Points on a hilly landscape, in no order, each with its height.
A ball rolls from a point to whichever of its 2 nearest points has the largest drop for the distance, and stops where none of them is lower. Distance is the straight distance between rows; heights are no part of it.
k223: [130 160 103 180 107 158 133 159 160 173 143  87 182 163 105 161 129  97
 105 129]  (h 26.5)
k995: [114 160  93 167 113 137 113 166 138  68 135 136 110 114 149 156 114 120
 147 121]  (h 59.0)
k185: [122 144  99 189 128  87 113 202  76 114 126 117 150 144  97 124 119 160
  65 172]  (h 87.0)
k605: [107 144 122 131  68 156 104 185 168 123 114 118 138 145 171 161  96 100
 123  83]  (h 32.4)
k593: [143 131  95 129 177 156 185 111 137 157 108  94 169  98  81 119 128 101
  94 143]  (h 27.7)
k147: [165 140  96 114 121 166 144  79 164  88 153 151 131 137 111 142 123 105
 160 107]  (h 48.1)
k953: [ 81  93 139  96 150 111 101  84  83 138  69 130 101  96  81 124 100 155
 128 116]  (h 33.0)
k298: [105 135 113 166 125  86  99 197  75  82 133 154 111 121 154 129 122 152
 122 160]  (h 62.6)
k795: [ 93 149 106 171  90 119 125 159 148 133 104 163 141 163 159 171 131  94
 136  92]  (h 29.5)
k9: [159 139 139 119 126 170 147  37 172 156 133 145 131 152 114 134 143 110
 170  88]  (h 72.3)
k37: [121 114  97 119 145 130 169 140 133 192  76 111 173 149 101 133  97  97
  79 103]  (h 58.1)
k354: [133 159  88 149 120 154 139  87 173  84 141 160 129 138 126 164 141 101
 164  83]  (h 45.1)
k76: [125 146 110 208 102 122 128 166 123 182 141 115 184 175 112 144 134 113
  85 141]  (h 32.5)
k701: [164 130 112 135 106 162 104 144 168  46 200 119 110  97 161  94 121 128
 143 130]  (h 54.0)
k721: [ 80 148  59 209 124  87 138 169 116 105 110 124 142 137  93 155 139 125
  80 152]  (h 28.7)
k176: [128 151  80 150 190 113 153  93 115  71 155 133 129 100  84 128 152 132
 140 150]  (h 37.1)
k69: [128 122 163 122 144  72 108 142  90  99 150 147 103 111 177 103 169 164
 143 194]  (h 32.8)
k708: [131 107 193  79 103 163 101  42 177 150 107 143  99 123 117 118 144 166
 168 118]  (h 65.6)
k911: [166 130  82  87 150 147 132 116 123  47 143 118 121 108  70 136  90 140
 128 132]  (h 43.0)
k536: [133 121 165 131 105 106 106 160 171  99 208  92  86  80 188  79 141 139
 124 157]  (h 47.2)
k580: [ 96 112 183  90  99 148  93  54 171 159  90 155  90 142 136 144 152 144
 161  94]  (h 62.3)
k177: [109  98 187 110 104  97 135 126 175 160 148 151 108 129 207 121 167 134
 115 122]  (h 41.7)
k671: [126 105 160  52 121 114 113 139  85 140  88 134 103 133 128 141  94 152
 134 114]  (h 57.3)
k627: [136 128 162  90 127 127 113 148 135 109 152 118 106 113 180 119 141 139
 142 123]  (h 51.2)
k515: [ 85  88 149 100 117  89 123  81  77 186  55 169 123 149 108 115  96 156
  90 104]  (h 21.8)
k919: [146 131  90 119 173 140 138  68 118  72 145 134 118  94  63 124 122 145
 137 152]  (h 40.1)
k863: [149 146  96 165 100 162 107 156 165  49 174 126 130 108 138 133 112 118
 142 122]  (h 56.3)
k306: [ 89 124 134 126 164  88 102  72  79 116 102 152 102 120 103 140 147 143
 152 143]  (h 42.1)
k646: [117 140 114 153 143 104 155 140 115 158 116 139 155 156 120 139 137 107
 130 122]  (h 50.0)
k72: [145 146 122 143 153 113 103 123 122  53 169 134 104  86 155 114 155 144
 176 161]  (h 25.4)
k425: [146 137 112 138 162 116 116 202  84  88 156  74 131 110  94 120 116 148
 112 172]  (h 85.2)
k669: [196 128  96 130 160 162 171  93 147 113 162 111 149 124  72 104 129 111
 144 138]  (h 53.5)
k167: [109 133 155 123 139  86  99 112 111  67 160 142  91  84 181 118 166 157
 164 178]  (h 29.6)
k623: [109 122  88 148 157 129 164 171 110 144  94  92 174 139  85 122 118 123
  50 157]  (h 55.7)
k864: [ 57 124  87 116 149 131 152  80 122 146  57 158 151 114  96 169 119  95
  79  98]  (h 44.9)
k21: [174 143 135 149 128 183 129 150 156 143 184  80 160 134 129 115 141 101
 140 128]  (h 31.5)
k996: [171 134 152 101 124 165 158  94 161 179 121 119 134 153 131 122 134  98
 154  84]  (h 75.9)
k437: [ 94 123 175 126 132 133 120  38 152 178 102 166 100 147 133 140 182 131
 172 115]  (h 57.4)
k400: [136 152 116 176 151 115 102 182 100  66 172 111 112  81 141 118 137 144
 154 177]  (h 21.2)
k616: [119 138 141 113  86 148 128 115 186 113 133 153 115 129 195 153 141 110
 149  71]  (h 28.9)
k968: [190 127  86 147 125 177 147 116 173  88 182 127 151 141  98 127 131  98
 154 129]  (h 50.9)
k375: [128 126 159 133 150 134 144  38 130 186 113 135 114 123 104 111 161 134
 172 134]  (h 50.5)
k239: [ 96 120 148 144  66 113 101 187 143 120 134 156 106 131 201 117 119 126
  98 112]  (h 28.8)
k650: [165 120 133 102 161 132 137 185  95 126 135  79 134 115  97 113  99 138
 122 148]  (h 84.1)
k304: [101 150  89 189 188  84 159 128  94  95 143 136 133 113 105 134 161 133
 132 171]  (h 33.8)
k781: [ 92  94 156  97 131  85 111  92  60 164  82 158 107 134 113 111 110 166
 124 139]  (h 27.1)
k665: [ 60  88 151 134 158  90  93  62  88 131  67 147  94 120  81 111 133 167
 151 133]  (h 37.8)
k884: [152 143 130 170 133 151 106 176 123  98 186  88 125  97 151 109 144 132
 141 163]  (h 16.0)
k491: [165 112 138  59 119 156  98  99 137  53 153 134 103 115 134 129 110 154
 164 132]  (h 44.8)
k120: [ 95 136  75 188 163  80 155 158  92 103 120 139 146 131 104 136 147 137
  93 173]  (h 31.3)
k523: [113 163  80 191  90 143 120 163 163 132 123  98 158 143 111 178 120  99
 106 118]  (h 19.6)
k108: [152  98 196  83 133 103 126 154 101 168 129 134 113 134 166  99 148 153
 125 158]  (h 69.4)
k264: [109 154  96 144 131 135 154  99 159 129 107 140 145 153 114 174 124  91
 145  73]  (h 39.8)
k389: [200 114 163  85 135 163 138 111 144 134 166 104 120 110 129  98 132 141
 156 139]  (h 81.1)
k739: [ 91 122 161 160  92 100 136 124 171 155 148 171 110 137 216 121 175 112
 122 115]  (h 36.6)
k525: [185 129 123 113 163 158 159  55 133 138 152 123 126 116  88  99 133 131
 163 144]  (h 56.5)
k246: [144 122 178  94 148 127 100  78 123 106 144 127  99 102 132 113 155 170
 168 167]  (h 39.1)
k244: [130 110 182 115 152 124 122  57 104 166 125 124 103 102 105  99 159 168
 175 164]  (h 44.0)
k635: [ 87 152  86 141 114 111 140 145 136 115  94 146 140 155 120 180 113 104
 128  86]  (h 34.6)
k269: [124 111 111 128 164 103 163 169  81 166  82 118 176 147 100  98  98 131
  42 146]  (h 58.2)
k913: [145 105 189  97 102  99 118 173 121 181 124 156 128 165 186  86 152 150
  83 129]  (h 67.6)
k631: [136 148 132 167 106 160 108 163 149 126 172  99 135 117 162 121 138 114
 133 128]  (h 23.3)
k70: [122 119 151  70 123 115 104 162  95  98 119 128 104 120 156 143 102 148
 144 121]  (h 54.7)
k165: [143 108 176  79  91 111 130 175 122 185 104 146 132 175 180 117 113 129
 110 103]  (h 66.0)
k208: [114 144 128 150 112 133 127 113 161 123 138 154 118 135 180 140 158 105
 161  98]  (h 20.9)
k567: [110 138  90 154 141 111 151 168 115 138 111 104 159 156  97 145 122 111
  91 131]  (h 53.1)
k999: [102 147  87 179 111 106 103 195 107  73 116 143 107 116 125 159 108 133
 122 141]  (h 61.2)
k930: [ 75  98 149  97 106 104 117  66 102 185  55 161 113 156 113 144 104 128
 129  80]  (h 29.0)
k17: [102 140 118 139 164  97 143 101  99 127 114 143 124 137 116 148 146 125
 146 126]  (h 46.0)
k615: [128 113 163 133 111 116  93 191 125 110 194  97 106  97 183  81 134 150
 113 176]  (h 43.2)
k731: [156 121  90  89 127 170 137  64 145  96 133 141 130 130  74 141  94 116
 144  99]  (h 45.3)
k486: [151 112 154  73 130 142  84  68 112  82 127 131  88 102 102 112 119 178
 164 146]  (h 42.3)
k483: [152 120 165 100 118 166 125  36 184 134 145 149 114 140 142 128 162 135
 175 110]  (h 69.1)
k797: [ 99 131 153 140 106 112 131 100 150 163 116 170 120 154 187 151 176 104
 152  97]  (h 29.2)
k393: [154 105  93 100 145 167 156  56 140 125 112 124 142  82  59 119  95 127
 114 107]  (h 41.0)
k391: [132 138 130  87  85 162 117 141 177 117 116 133 124 145 172 155 110 101
 147  60]  (h 35.0)
k743: [143 112 129 110 121 125 165 157 123 215  88 116 169 183 112 117  87 100
  93 104]  (h 61.3)
k935: [ 84 161  58 210 104 115 134 162 153 108 100 115 151 136 103 181 132 104
  98 127]  (h 25.1)
k583: [154 134 122 135 164 150 176 120 135 184 129  89 156 138  92 112 130  96
 125 121]  (h 36.5)
k349: [143 126 145 134  96 148 110 137 188  83 212  95 100  96 177  83 131 123
 124 123]  (h 51.1)
k238: [171 133 113  75 127 149 104 148 123  32 150 124 109 111 119 137  92 148
 150 126]  (h 45.0)
k458: [ 88 143 127 163  71 108 107 175 130 121 111 180 117 146 187 150 127 118
 116 106]  (h 23.8)
k587: [109 127 141 169  68 123  84 201 114 125 158 125 115 129 182  99 106 132
  85 153]  (h 34.4)
k489: [ 99 131  82 131 157 138 182  96 150 176  66 132 175 126 106 155 122  82
  90  94]  (h 52.3)
k889: [ 62 117 119 113 132 115 128  60 113 154  63 162 124 146 102 163 115 109
 120  79]  (h 37.0)
k488: [121 108 130  87 149 103 141 149  66 147  87 122 126 133 108 124  87 140
 101 127]  (h 60.2)
k326: [115  98 114 103 163 103 157 137  62 166  72 141 155 111 107 109  94 146
  56 141]  (h 60.5)
k403: [134 117 168 102 167  96 108 112  80 117 141 128 102 105 136 107 158 165
 163 190]  (h 35.6)
k319: [128 111 187  89 131 116 126 113 143 148 143 136 108 114 184 116 174 150
 146 154]  (h 46.7)
k293: [116 149 105 152  71 147 100 196 156 144 115 103 160 162 133 182  89 101
 104  97]  (h 26.6)
k569: [128 121 152 129 112 115 101 207 104 128 160 120 127 129 175 104 132 137
 112 155]  (h 39.2)
k638: [157 149 121 150 142 164 149 153 157 159 148  78 167 149  94 126 131  96
 123 116]  (h 32.9)
k505: [128 140 106 184 134 115 125 196  91 124 156  92 154 128  90 136 128 142
  94 183]  (h 86.2)
k5: [197 128 146  78 143 161 140 154 123 138 143  87 120 125 116 103 102 132
 146 127]  (h 82.6)
k942: [196 118 168  88 128 168 159  85 158 185 139 109 123 126 127 102 141 122
 157 119]  (h 78.8)
k6: [155 125 110  99 172 151 173  95 117 139 114 101 145  91  74 112 101 125
 106 125]  (h 35.5)
k401: [147 101 154  72 106 116 140 161 107 206  81 130 143 172 130 112  82 122
 108  94]  (h 63.8)
k737: [131 142 129 178 109 131 116 181 119 161 155 122 156 152 141 127 141 117
 115 144]  (h 37.3)

Two balls start at each pair of points below. Name the first point that both come to, or write never.
k525 and k483 -> never
k863 and k491 -> never
k580 and k486 -> k246
k671 and k401 -> never

Write out the way that a ball takes from each point below.
k913 -> k165 k401 k743 k37 k489 k864 k889 k930 k515
k488 -> k671 k70 k627 k319 k177 k739 k797 k208
k269 -> k623 k567 k646 k17 k306 k665 k953 k781 k515
k505 -> k425 k650 k5 k389 k942 k996 k9 k483 k708 k580 k437 k375 k244 k246 k403 k69 k167 k72 k400 k884
k995 -> k863 k701 k349 k536 k615 k569 k587 k239 k458
k238 -> k911 k919 k176 k304 k120 k721 k935 k523
